A landscape with many valleys, sampled at points; each row gives a point and its height.
From any point a ball takes the steepest step (drop divided by distance) to one of its 2 nearest points. It stops when none of these is lower. Distance is the straight distance between rows; heights are no part of it.
J_522: [ 24  23  10   3  24  -2   3   0  15  17   3   4  26  13 -16  19  -9  12
   3  22  10  -3   3  19 -18   4]  (h 328)
J_877: [ 25  25  24  16  17  16  26 -15  -4  -7   2  12   2   6  -7   7  43  28
 -24  10   6   2  25  18 -30 -12]  (h 543)
J_585: [ 10 -16 -16 -10  -6  -3   1   2  12 -17 -26  23  -4 -12  -5 -39  10  10
   1  -5 -19  15   9  -3  -5  -9]  (h 411)
J_646: [ 13  11  26  -3  29 -22  -2  16   7  14  -2  18  46   4 -14  19 -26   0
  -3  17   2  25   6  -6 -16   0]  (h 346)
J_196: [ 20 -10   4  19  30  -2  -3   5  17   2 -28  17  26   3  -7   0  -2  18
  14  26  18   2  14  29 -13  -9]  (h 430)
J_442: [ 11  -7  10   2  29 -23  13  -3   5  -8 -27  28  25  -2 -12 -14  -2  10
  -2  -6 -21  15  -2  -8   3  -7]  (h 639)
J_103: [  5  31  14   6   5   8  43 -27 -14 -10  19 -14 -21  12  -6   9  38  16
 -20 -24  -8 -27   1   1   5   0]  (h 161)
J_327: [-11  18   5  -4 -25  16  23 -14 -20 -16  21 -15 -35  -1   8   3  36   4
 -21 -23  -9 -19   8  -8   1  -1]  (h 257)
J_804: [  9 -13 -20 -18 -37  16 -23  11  16 -12  -7  16 -19 -14   5 -32  11   6
   0  12  -8  15  28   3 -27 -10]  (h 406)
J_778: [ 11   3   5   0  -7   8   3   7  -4 -13   0   9  -2   0   6  -3  16   6
 -13  -1   2   8  21   8 -17  -5]  (h 516)
J_801: [  2 -19 -19  16   3  11  16 -11  13 -27 -37   8 -22 -10   2 -29  39  32
  12   0  -4 -25   9  22   6 -15]  (h 695)
J_282: [-11 -43  -3   5 -15   3 -14  10 -11 -20 -16   8  -7 -15  17 -17   1 -13
  10 -13  11  13  28   1   0  -7]  (h 679)
J_874: [ -1  18  -8 -24 -40  20 -11  -4  -8   2  37  -9 -29  -3   2  -4  14  -6
 -12   0 -11   6  15 -16 -18   2]  (h 571)
J_374: [ 11  15   8 -31 -25  -8  -8  12 -10   1  26  19   5  -5 -12 -18  -5 -16
 -29 -16 -29  42  17 -37 -20   1]  (h 638)
J_417: [-19   1  10 -14 -37  20 -33  17 -29   7  35  -9 -21  -9  24  29   0 -20
  -9   0  10  12   4  -9  -9   7]  (h 578)
J_322: [ -4   2  17  -2  30 -33   1  15   5  16  -6  10  40   3 -12  12 -46 -20
  -4  -5  -4  17 -22 -18  10   4]  (h 235)
J_663: [-26 -23 -10  19   5  -2 -13   7   7   6 -17 -18  -1   0  13  14 -23 -11
  19   9  22 -20 -25  15  24   5]  (h 223)
J_484: [-15 -16 -18  11 -14   9 -20   5  17   2 -16 -11 -11  -1  15   2  -1   7
  19  19  17 -23  -4  20   2   4]  (h 501)
J_181: [ -6 -43  -9 -11 -22  -1 -21  13   1 -15 -17  18  -6 -20  10 -32  -9 -16
   7 -12  -2  27  21  -8  -3  -6]  (h 691)
J_148: [ 25  -1 -22 -22 -11  -6 -19  10  32   7  -6  23  14  -6 -18 -36 -17   1
   0  19 -21  31   5 -10 -26  -3]  (h 337)
J_734: [ 20  10  -9  -9  -9  12  12  -7   7 -19  -5  16 -13  -5  -7 -28  35  19
 -14   0 -21   6  19   0 -23 -14]  (h 534)
J_145: [ -3   9 -23 -19   1 -18   2  -7  21  19   5  -6   7   5 -27 -19 -38 -23
  -2  -4 -28   9 -44 -26  19   7]  (h 39)
J_848: [ 10 -10 -14  14  19  -3   7  -5  24  -4 -30   8   7   4  -7 -10   0  17
  14  11   2 -14  -7  25   6  -5]  (h 373)
J_945: [  4  20  10 -10 -35  25 -19  12 -19   4  40  -8 -16  -2  14  18  12 -11
 -23  10  16  17  24  -2 -33   1]  (h 585)
J_865: [  3  31   6  -6  17 -12  10  -7  -4  24  27 -14  16  14 -14  24 -28 -13
  -1  -4  -4  -6 -25 -11  14  14]  (h 597)
J_376: [-37 -39 -12  -1 -14  -7  -6  -3  -3  -8 -23 -10 -20 -14  16  -9 -14 -19
  13 -22  -5  -8 -22  -8  37   2]  (h 359)
J_727: [ 17  35 -16 -22   9 -11  20 -32  16  24  31 -22 -18  24 -30 -26  -6   7
  10   3 -23 -10 -19 -22  18   5]  (h 171)
J_828: [ -3   0 -10 -19 -27   3 -18  10   1   5  14   4  -7  -7   4  -6 -16 -14
  -4  -4 -11  13  -2 -13  -2   4]  (h 256)
J_117: [ -8  17   1  -9   0 -12  15  -8 -12   5  16 -10  -1   6  -3  12 -13 -12
  -7 -25 -16  -8 -24 -17  26  12]  (h 596)
J_941: [ 14  15  18 -18  -8 -11  -2  13  -9  -2  17  20  16  -1  -8  -5  -1  -9
 -27  -8 -18  36  19 -27 -22  -1]  (h 627)
J_52: [  7 -10  12   4  17 -10  20  -4 -11 -23 -24  25   6  -5  -1 -18  23  10
 -11 -20 -18  13  12  -7   3 -12]  (h 560)
J_403: [ 28  12   3  10  11  16   3   0  12  -4  -8  15   8   6  -6  -1  25  26
  -6  25   9  -1  26  27 -32 -10]  (h 87)
J_661: [  4 -16  24   2  35 -30  11  -1  -6 -18 -25  34  34  -7 -12 -13   0  10
  -6 -11 -23  31   8 -24   3 -14]  (h 612)
J_549: [-17 -29  23  24   4   2  14   4 -38 -26  -9  -5  -4  -6  24  13  18 -12
  -6 -30  27   0  24   7  11  -4]  (h 168)
J_922: [  2 -40 -15  17  -3   4 -25  15  11  -7 -23   7   9  -9  10 -15 -11  -2
  24  17  27   9  24  21 -12  -8]  (h 598)
J_942: [  2  -2 -14   9  -6  17  21 -13  10 -25 -20   4 -28  -7   1 -21  44  30
   1  -4  -8 -28  10  16  -1 -12]  (h 652)
J_407: [-18  11 -22  -6 -12   5 -12 -13   8  29  27 -31 -17   7  -3  10 -15  -9
  14  13  -7 -24 -41 -10  17  13]  (h 265)
J_964: [ 12 -27 -14   4  18 -15 -12  11  27  -1 -34  23  25  -6 -10 -30 -22  -2
  14  16   0  21  -1   4  -6 -10]  (h 164)
J_11: [ 27  37  16  -1  -1  16  12  -7  -3   5  30  -2   1  12 -10  10  25  12
 -22  14   8   8  25   7 -37  -3]  (h 455)
J_428: [  0  -7  -4  30  10  12   3  -1  14  -8 -20 -10  -5   5   7  13  21  28
  17  16  31 -36   6  41   2   1]  (h 300)
J_634: [ -6  14 -25   0 -15  14  -2 -18  22  14  11 -28 -22   8  -2   0  12  17
  15  17  -1 -37 -15   7   2  10]  (h 166)
J_949: [ -2   2  11   6  -4   7 -10  17 -13   1   8  -6   5   1  15  23  -5  -6
  -1   2  24   2  10  11  -4   6]  (h 215)
J_20: [  0  13  13   4  41 -30  23 -12  12  16 -11   2  30  12 -23  14 -31  -4
   0  -6 -13 -10 -36  -4  22   5]  (h 330)
J_521: [  8  26  27  -8   2  -2  -7  22 -23  14  29  -3  22   4   3  35 -16 -19
 -15   0  15  24   8  -9 -13   9]  (h 753)
J_183: [ -6 -16 -31  -5  -9  -1 -19   5  33  10 -17  -4   3   0  -7 -17 -33 -10
  12  21  -2   0 -26   5   4   0]  (h 546)
J_658: [-31  -6  11  -7 -28  13 -26  12 -34   9  29 -16 -22  -8  27  36  -1 -20
  -2  -7   8  -5 -13  -8   9  10]  (h 580)
J_693: [ 26  14  18  -4  23  -6   8 -13   7 -12 -14  38  25  -3 -22 -17  23  32
 -16  14 -31  31  19 -15 -26 -20]  (h 665)
J_706: [ 13  27 -20 -14  12 -11  14 -25  24  27  21 -20  -2  21 -30 -17 -21  -1
  10   9 -20  -9 -32 -16  14   7]  (h 134)
J_173: [ 13  36  19   0  16  -2  23 -14 -10  10  23 -11   6  18 -11  26   8   7
 -10  -7   2 -11   0   2  -2  10]  (h 230)
J_564: [ 17   7   4  -5   4  -4   4   5   3  -7  -4  18  10   1  -5 -10   8   7
 -11   1 -11  14  13  -3 -15  -5]  (h 468)
J_166: [ -9   4 -17   5 -11   8   2  -9  15   3  -2 -17 -14   4   4   3   6  12
  11   6   1 -31 -14  11   9   7]  (h 194)
J_807: [ -5  18  14   7  -5  10  41 -18 -22 -23   9  -7 -27   2   5   5  43  10
 -26 -32  -8 -21   6  -1   8  -4]  (h 212)
J_685: [  6  32  14   5  14  -1  35 -23 -13   1  17 -14  -7  17 -10  19  18  12
 -11 -20  -5 -26  -8   1  13   7]  (h 201)
J_245: [ 20 -12  -9  -2  12  -4   6  -4  11 -20 -34  35   7 -13 -11 -41  22  21
  -1   0 -24  22  14  -6 -10 -17]  (h 503)
J_234: [  4 -34   9  -4   8 -19  -4  12  -9 -20 -21  33  22 -16  -2 -33   0  -7
  -5 -17 -13  40  22 -24  -8 -11]  (h 711)
J_65: [-23   8  -1  -3 -36  23  -6  -6 -14  -2  18 -21 -39  -4  18  12  32   3
  -7  -5   0 -25   6  -4  -5   4]  (h 289)
J_592: [ -6 -20 -11  -9   0 -19  -4   9  12   0 -20  11  12  -7  -6 -23 -30 -19
   1 -11 -15  16 -20 -15  16   0]  (h 202)
J_317: [-14  12 -12 -11 -15   1  18 -19  -4  -1  11 -20 -25   1  -1  -2  10   2
   0 -22 -21 -26 -20 -14  25   8]  (h 294)
J_756: [ 16  -8   5   3  31 -13  13 -15   7 -19 -39  40  21 -10 -18 -32  19  28
  -1  -1 -32  23   7 -14  -1 -20]  (h 576)
J_830: [-17  22 -13 -15 -20   9  -5 -20 -12  25  45 -35 -33   9   0  10   6  -4
   9   2  -9 -25 -25 -21  18  13]  (h 272)
J_768: [-20 -36 -15  23  13  -9  -2   1  13  -4 -32 -10   3  -1   7  -4 -20  -9
  23   2  16 -15 -19  17  25  -2]  (h 254)
J_437: [ 11  40   1 -12  13  -8   6 -14  -3  33  44 -22   6  23 -17  17 -22  -9
   3   4   0  -4 -19 -15   9  13]  (h 594)
J_249: [  7  11   3 -28 -35   6 -15  11 -11  -2  27  12  -8  -6  -1 -12   0 -16
 -23 -10 -16  32  20 -23 -21  -1]  (h 646)
J_711: [ 19  34   3 -11 -13  13  -2  -3  -4  10  39 -10  -5  12  -7   7  10   2
 -14  12   4   8  18  -5 -27   4]  (h 476)
J_604: [  7  43  -2 -15   3   4  -7 -10 -14  35  63 -31  -8  23 -11  21 -15  -9
   7  14  10  -4 -17 -15   5  15]  (h 591)
J_602: [ -2  -9  24  -1  15 -22   5  16 -17  -7  -6  16  24  -2   3   4 -17 -15
 -10 -19  -2  23   6 -17   6   2]  (h 729)
J_803: [-16 -18  15  21  30 -17   4  13 -13   5 -15  -7  25   1  10  24 -34 -22
  12 -13  25  -5 -17   6  28   5]  (h 500)
J_112: [  5   0   1  -4 -27  19 -11  11  -6 -12   8   4 -16  -5  14  -5  20   1
 -14   6   9   9  30   8 -28  -6]  (h 547)
J_494: [ 13  -1   2   5  25 -12  19 -10   8  -9 -26  20  13   1 -11 -12   8  16
   1  -5 -16  -2  -2   6   7  -6]  (h 583)
J_162: [ 29  23  -4  -7  -9  19  10 -10   9  -8  14  13 -11   2 -10 -21  36  19
 -18  13 -12   8  27   1 -39 -11]  (h 466)
J_526: [-29 -34 -12  11 -23  10 -13  -1   2 -12 -26 -11 -31 -12  22  -9  21   5
  20  -2  10 -26   8  11  10  -1]  (h 269)
J_140: [  1  10  -5 -17 -42  24 -10   2  -5  -8  23   0 -30  -8   9  -9  25  -2
 -19   3  -5   9  27  -7 -29  -5]  (h 563)
J_84: [-13 -15  25  15  -2   5   0  16 -34 -15   2  -7   1  -4  25  22   4 -14
  -7 -17  30   6  21   7   3   1]  (h 178)
J_596: [ -8  -7 -13 -11   6 -19  -5   7  18  12 -11   3  17   0 -15 -13 -45 -25
  -2  -5 -17  13 -38 -18  18   3]  (h 121)
J_361: [ -2   2  -4  -7 -19   9 -18  13  -4   5  12  -3  -3  -1  10   9 -10  -8
  -1   6   7   5   3   1  -8   5]  (h 248)
J_185: [ -8  -4   3   0  10 -14  35 -12 -10 -22 -21   7  -8  -3   0 -12  13   4
  -7 -38 -23 -13 -12  -6  32   0]  (h 387)
J_893: [ -5 -20   3   3  21 -22  34 -12  -9 -26 -37  18   1 -11  -4 -26  13   6
   1 -38 -25   0  -9 -10  33  -8]  (h 449)
J_255: [ 14   6  -9   4  -5  16  15 -10   9 -18  -9   7 -17  -1  -2 -18  37  24
  -5   2  -8 -12  16  14 -13 -11]  (h 602)
J_309: [ -2  11  19  -4  34 -36  17  -2   4  12  -4   9  35   7 -20  13 -33 -10
  -6 -11 -18   7 -27 -19  17   5]  (h 284)
J_153: [ 22   4 -11 -16  -8  -2 -10   8  17  -1  -2  20  10  -3 -10 -25  -3   5
  -4  11 -16  21  11  -6 -23  -3]  (h 398)
J_906: [  1 -10 -35 -10  -2  -6  -5  -2  40   8 -21  -1   6   1 -21 -31 -30  -7
   8  16 -18   3 -34  -1   7  -1]  (h 579)
J_650: [  9 -16 -15  24   8  12  -3   0  20 -11 -29   3  -3   0   4  -8  20  29
  20  22  21 -22  14  39  -7  -9]  (h 395)
J_805: [-10  30 -10  -8 -15  14 -12 -17  -9  32  53 -42 -32  18  -1  16  10   3
  14  17   6 -29 -19 -14   8  13]  (h 270)
J_298: [ 32  22   6  -5  14   5  12 -17  10  -7  -3  26   9   2 -21 -21  31  28
 -17  13 -25  15  21  -5 -31 -14]  (h 678)
J_620: [-14  -2  -4  24   8   6  -9   6   9  11  -7 -24   4   7  12  31 -10   6
  19  17  33 -33 -19  29  13  11]  (h 224)
J_124: [-32 -43   6  -2 -27   8 -22   6 -24 -15  -4  -3 -23 -18  29   0   2 -22
   7 -23   8   8  15  -9  12  -1]  (h 671)
J_547: [ -7  26 -11 -12 -11   5  13 -22  -5  11  33 -27 -24  11  -6   3   7   2
   3 -10 -13 -24 -17 -16  19  10]  (h 278)
J_697: [  9 -18  14  16  30 -12  -2  13   0  -1 -20  14  29   0   2   5 -11  -1
   9   5  19  11  15  12  -4  -3]  (h 454)
J_434: [ -8   3   6  -1  -2  -2  41 -16 -17 -28 -11   3 -24  -6   2 -12  34   9
 -17 -41 -26 -18  -2  -7  22  -5]  (h 317)
J_990: [ 11  37   6 -14 -11   7   5  -6 -18  13  47 -15  -9  13  -7  13   5  -7
 -15  -5  -2   5   7 -16  -8   8]  (h 484)
J_279: [ 16 -16 -16  -8  -1  -8 -23  17  28   3 -18  23  20  -6  -8 -29 -24  -4
   7  19  -4  26   5   1 -17  -5]  (h 264)
J_665: [  8   8  16  -6  28 -28  -3  15  12  19  -2  16  43   4 -16  10 -40 -10
  -4  11  -4  22 -11 -13  -5   1]  (h 286)
J_757: [ -9 -33 -13  22  27 -15   0   5  21   1 -37  -1  19   2  -5  -8 -32 -13
  21   7  16  -5 -22  17  21  -6]  (h 303)
J_565: [ -9 -38 -15   7  -9   3 -35  21  13   3 -14   2   8 -10  12  -8 -29 -16
  21  20  25  13   9  11  -6  -3]  (h 617)
J_608: [ 12  -7  22   8  33 -16  -5  20   3   8 -13  14  41   1  -3  16 -24  -3
   6  14  19  20  13   7 -11  -2]  (h 410)
J_42: [  5  15  15  10  28  -7   0  12   7  20   0  -7  30   9  -3  35 -27  -5
   7  13  25  -6 -13  19   1   9]  (h 605)
J_195: [ 16  35 -23 -16   1   0  16 -33  23  21  28 -29 -29  25 -26 -27   5  19
  16  15 -16 -22 -13 -11  10   3]  (h 203)
J_985: [ 24  -7   5  21  23   9   0   2   8 -10 -26  20  14   1  -2  -4  23  25
   5  22  16   4  27  30 -21 -14]  (h 354)
J_248: [-24 -49   3  11 -21  11 -15   5 -22 -23 -10  -2 -17 -18  26  -6  12 -16
   9 -18  19   8  34   2  -1  -6]  (h 674)
J_951: [-38 -19  -3 -17 -31   2   2  -7 -18 -13  -5  -8 -39 -19  16  -4  10 -13
  -1 -38 -24 -10 -12 -21  32   5]  (h 331)
J_631: [ -7  -2  25  16  -3  13  -6  20 -27  -6   8 -13   4  -2  24  36   4  -9
  -6   0  42   5  20  19  -7   5]  (h 191)
J_172: [-23 -42 -13   9   2 -14   6  -3   1 -15 -32  -2  -6 -12   8 -18 -13 -14
  16 -21  -1  -6 -13   0  33  -3]  (h 378)
J_979: [ -3 -23 -18  15  -8   9 -10   4  17 -11 -24  -1 -12  -4  12 -13  13  16
  19  16  16 -18  13  26  -4  -6]  (h 467)
J_78: [ 23   3   8  -3  28 -14   4 -10  15  -8 -26  40  30  -4 -23 -23  10  28
  -4  14 -31  27   9 -13 -15 -17]  (h 628)
J_389: [-27  -4 -20  -3 -21   7 -18  -7   6  18   9 -23 -21  -2   9  10  -7  -9
  11   8  -5 -25 -33  -5  17  11]  (h 260)
J_127: [ 17  39  15  -3  13   2   7  -3  -5  22  31 -14  15  17 -12  31  -8   0
  -4   9  12  -2   0   3 -10  12]  (h 253)
J_655: [-23 -23   8 -13 -34  10 -19  10 -23 -13   6   1 -25 -15  25   1   2 -20
  -6 -21  -1  13  13 -13   5  -2]  (h 668)
J_603: [-13   7 -20   5  -8  13 -27   3  16  28  15 -27  -1   8   5  23 -22  -5
  17  33  17 -22 -34  10   1  13]  (h 193)
J_244: [-17  13   0   2 -10   9 -13   2 -14  17  27 -26  -9   4  13  36  -9  -7
   6   5  13 -19 -22   2  11  16]  (h 586)
J_761: [-23  -8 -12  16  -2   7 -21   6  10  18  -4 -24  -1   4  13  24 -20  -5
  19  21  24 -28 -29  18  13  11]  (h 206)
J_184: [  9   4   6 -16 -26   8 -17  18 -10  -3  17  10  -1  -5   7  -4  -1 -12
 -20  -1   1  29  23 -10 -24  -2]  (h 655)
J_957: [ 30  35  13  -7  15   3  26 -26   1  -1  15  14   3  11 -25 -14  35  24
 -20   5 -25  10  18 -12 -27 -11]  (h 637)
J_462: [-23  -1   3   4  -5   1 -12   8 -16  11  13 -18  -2  -1  17  32 -23 -16
   5  -4  13 -14 -30   1  22  12]  (h 584)
J_180: [  2  -3  24  -6   6 -15 -10  27 -17   2   6  14  28  -3   5  12 -24 -21
 -12  -8   7  32  12 -17  -7   3]  (h 737)
J_719: [ -9 -17 -18  -9 -36  18 -20   6  14 -11 -11   2 -26 -13  13 -21  16   8
   8   8  -2  -4  19   6 -14  -5]  (h 349)
J_775: [-26   9  14   3 -28  20  -4   0 -30  -4  23 -22 -31  -3  24  29  27  -3
 -13 -11  12 -19   3   0   0   7]  (h 297)
J_425: [  2 -24   0  12  21 -10  23  -9  -8 -27 -37  20   1  -9   0 -25  21  12
   3 -24 -13   1   5   1  18 -13]  (h 509)
J_269: [ -3  23  -1   3  -1  11 -16   7  -5  27  31 -28   5   8   5  41 -18  -6
  11  20  24 -15 -21  10   1  16]  (h 588)
J_452: [  3   0 -14  10   4   3   4  -4  18  -3 -14  -4  -1   5   0  -1   2  14
  10   9   5 -21  -6  22   4   1]  (h 266)
J_122: [ -7 -12   8 -12 -29  10 -19  17 -17  -9   9   7 -11 -10  18  -1  -1 -16
 -12  -9   4  20  20  -7 -10  -1]  (h 663)
J_307: [ 23  34   7   0  20   3   0  -3  13  29  22 -12  22  18 -17  27 -16   7
   7  26  18  -7  -1  16 -16  11]  (h 277)
J_512: [ -4 -37  -1  27  33 -17  16  -7  -4 -18 -40  11  15  -6  -1 -12   2   3
  19 -16   6  -5   2  12  22  -9]  (h 452)
J_313: [ 18  23  18   9   2  15  18  -3  -8  -7  12   0  -3   7   0  13  32  15
 -22   5  12  -1  23  17 -26  -4]  (h 490)
J_763: [-30 -29  -7 -12 -25   0  -5   0  -9 -13 -12  -3 -27 -17  16 -11  -2 -14
   5 -26 -13  -3  -8 -13  28   2]  (h 345)
J_528: [  3  39  31  -1  21 -10  14   2 -26  19  31 -15  22  14  -7  47 -15 -14
 -12 -12  10   1 -12  -8   9  16]  (h 758)
J_242: [ 16 -18  -5   6  -1   8  -3   6   3 -21 -22  24  -1  -8   4 -27  23  13
  -2   8   1  15  31  10 -20 -16]  (h 512)
J_956: [  0  31  36   8  19  -3  22   0 -28   7  20 -16  14  11   0  48   0  -5
 -15 -17  18  -7  -5   5   9  13]  (h 760)
J_102: [ -5 -24   8  18  26 -17   2  11  -5  -1 -21   4  24  -2   6   9 -25 -13
  13  -8  21   2  -1  10  14   0]  (h 487)
J_732: [  0   1   2  11  32 -18  10  -2  17  13 -18   0  26  10 -12  12 -32  -5
   6   4   3 -10 -29  11  17   4]  (h 385)
J_904: [  7  -5  25  -3  20 -22  17   1 -13 -19 -15  30  20  -4  -7 -12  11   6
 -18 -19 -24  29  12 -23  -2 -10]  (h 593)
J_210: [ -5   2 -27   5  -6  10 -23   2  33  22  -1 -21   0   9  -2   6 -21   3
  18  39  14 -21 -25  18  -5   8]  (h 173)
J_937: [ -7  21 -17  -6 -12  10 -16 -11   4  31  38 -34 -15  12  -1  17  -9  -1
  16  22   6 -23 -26  -5   6  14]  (h 268)
J_662: [-23 -29 -19  -5 -30  10 -12  -1  10 -14 -23  -3 -33 -18  16 -22  18   6
  14  -3  -5 -14   9   3   5  -5]  (h 301)
J_259: [  4  25  -4 -12   7 -14  13 -12   0  16  21 -10   6  12 -15   5 -20 -11
  -2 -12 -17  -4 -25 -20  17  12]  (h 601)
J_530: [-29  -4 -10 -11 -27   4   7 -12  -8  -7   0 -16 -35 -11  11  -2  14  -1
   1 -24 -20 -26 -17 -13  27   7]  (h 314)
J_659: [ -1  29  24  -4   7  -4  -1  14 -28  18  33 -12  18   6   3  45 -22 -21
 -10  -8  14   8 -12  -9   5  15]  (h 756)
J_783: [ 32  30  10  -4   0  12   9  -6   3  -1  18  12   2   7 -12  -6  29  15
 -24  16  -5  18  28   0 -43  -9]  (h 412)
J_718: [-11   9   7   0  -1  -5   4   4 -19   3  11 -10   1   3  10  24 -13 -13
  -4 -17   3  -8 -17  -4  19  11]  (h 589)
J_730: [-26 -12   9   0 -15   5 -19  13 -27   4  13 -12  -9  -7  26  28 -14 -20
   4 -10  15  -4 -12  -2  17   9]  (h 582)
J_594: [-10 -18 -23   7  -9   2 -21   7  25   7 -17  -7  -1  -1   6  -4 -22  -6
  17  22  11 -10 -15  16   4   1]  (h 522)
J_508: [ 30  33  21   5  16  12  31 -27  -3  -7  10  16  -2   6 -17  -6  47  28
 -29   7 -13   8  23  -1 -33 -17]  (h 603)
J_912: [ 13  11  22  -6   1  -2 -14  27 -12   9  15  10  26   0   4  20 -16 -14
 -13   8  15  32  21  -6 -24   3]  (h 746)
J_167: [ 17 -16  -9  -7 -21  13 -13  12   6 -20 -12  25  -8 -12   6 -33  19   8
  -8   7  -4  25  35   4 -30 -15]  (h 458)
J_885: [  2  17  -2   8  13   3  -8   6  10  24  11 -18  18  10  -2  32 -27  -4
  11  20  23 -15 -22  17   4  12]  (h 595)
J_710: [-12   0  13   7  -8   4  31  -6 -23 -28  -5  -2 -25  -4  13   0  33   4
 -20 -33  -5 -14   8   1  13  -5]  (h 258)
J_868: [ 16  12  -2  10  27  -3   6  -6  24  16 -11   0  21  12 -14  11 -14  14
  10  22  10 -17 -12  27  -3   4]  (h 401)
J_179: [ -4   2   2  28   9  11   0   2   9   2 -10 -19   1   8   9  30   9  19
  15  15  36 -36  -4  39   7   8]  (h 255)
J_788: [-12 -47 -14  20  17 -14  17  -9  -1 -24 -43   6  -1 -13   3 -27   3  -2
  19 -24  -1  -6  -2   6  29  -7]  (h 413)
J_883: [  5  36   1  -4   2   9 -10  -2  -8  33  49 -31   1  16  -5  35 -15  -6
   9  18  19 -11 -17   0   0  17]  (h 590)
J_18: [-11  -9  24   9  33 -27   7  14 -14   5 -10   4  33   1   3  22 -35 -23
   1 -18  12   7 -14  -8  21   5]  (h 510)
J_208: [-11   7 -31   8 -10  13 -14 -13  34  24   2 -32 -13  11  -3   3  -4  11
  21  32   7 -39 -29  14   3  11]  (h 147)
J_58: [ -8  -2 -23 -21 -30   5 -21   0  14  10   9  -5 -15  -7  -2 -13 -17 -10
   5   5 -16   4 -16 -12   3   5]  (h 225)
J_969: [  8 -18   7  21  36 -13  16  -7   2 -11 -37  19  19   0  -5  -7   6  15
   9  -4   2  -3   3  15  12  -9]  (h 506)
J_699: [ -3  15  15 -12 -31  16 -20  18 -29   5  39  -6  -8  -4  15  26  -1 -20
 -22  -1  12  22  14  -8 -20   5]  (h 581)
J_983: [-15 -31  -8  14  -6   5   4  -2  -5 -23 -26  -2 -18  -9  15 -12  20   8
  11 -11   8 -18  14  14  12  -7]  (h 227)
J_371: [ 38  21  -3  -1   3  19  -3  -2  19   3   6  12   7   7 -12  -8  23  26
  -6  33   4   7  29  20 -44  -7]  (h 295)
J_155: [-21   5  -1 -22 -39  18 -29   4 -25  13  43 -12 -31  -7  15  21   4 -18
  -7  -6  -8   5  -5 -20  -3   8]  (h 577)
J_790: [ -1 -29  15   1  18 -27   3  11 -11 -14 -19  24  27 -10   0 -16 -13 -12
  -2 -21  -8  30  11 -21   6  -5]  (h 720)
J_257: [-11  22   4  -7 -37  24   7 -11 -17  -7  34 -17 -40  -2  10   4  36   1
 -21  -8  -3 -11  16 -10 -14  -1]  (h 276)
J_290: [-25 -29  14  16  -5   1  14  -1 -33 -28 -13  -7 -17  -8  23   5  19  -9
  -3 -35  13 -11  14   2  22  -3]  (h 158)
J_899: [ 11   9  24 -15   5 -21  10   5 -11 -13   4  28  19  -4 -12 -12   8   3
 -27 -14 -30  38  16 -32 -17  -7]  (h 613)
J_331: [ 18   5  -5  15  32  -5  14 -15  27   6 -26   7  17  11 -16  -1  -1  23
  12  16   0 -20 -13  29   5  -1]  (h 477)
J_895: [-18 -37   2  22   4  -1  18  -6 -17 -30 -27  -3 -14 -10  16  -9  23   4
  11 -28  10 -16  15  11  22  -7]  (h 185)
J_370: [-24 -15 -26 -13 -29   8 -27   0  16  14  -1 -12 -22 -10   7  -6 -15 -12
  12  11 -11  -8 -26  -7   9   5]  (h 247)
J_63: [ 16 -21 -10  16  31 -10  -7   5  26   3 -36  20  26   0 -10 -17 -13  10
  19  25   8   7   3  22  -7 -11]  (h 306)
J_690: [  1 -13  -4  20  35 -16   8  -1  23   6 -33   4  23   8 -11   1 -25   1
  15  11   9 -11 -21  22  16  -3]  (h 381)
J_89: [  3  18 -23 -13  11 -13   2 -13  26  28  14 -16   9  17 -30  -9 -39 -16
   5  11 -18  -3 -44 -16  15   7]  (h 94)
J_496: [  4 -16 -18 -12  -7  -9  -5   6  19  -7 -21  16   2 -10  -6 -32 -12  -4
   3  -3 -17  15  -6  -6   3  -4]  (h 305)
J_92: [ 10 -27 -11  10  -3   7 -15  12   8 -14 -21  14   3  -6   8 -18   7   7
  11  15  15  10  28  19 -17 -11]  (h 564)
J_715: [ -1 -35   2 -11  -9 -10  -9  14  -8 -17 -15  24   6 -18   5 -31  -6 -14
  -2 -20  -9  34  19 -17  -3  -7]  (h 702)
J_515: [ -7  18  -4 -28 -38  14 -17  -1 -20  10  48 -11 -27  -3   4   6   5 -16
 -12  -6 -13  11   4 -25  -8   6]  (h 575)

Two balls start at each pair of points below. Name the first point that both come to, or write -.
J_52 and J_969 -> -
J_117 and J_244 -> J_462
J_317 and J_259 -> -

Call two points neighbours if one is among the 2 nearest of the other. Go from one point of each pair to the other, from neighbour to neighbour, staying as low as possible. Name the highest point that can't be avoided.
J_290 and J_964 -> J_565
J_208 and J_103 -> J_331
J_761 and J_322 -> J_732
J_58 and J_290 -> J_828
J_964 and J_403 -> J_196
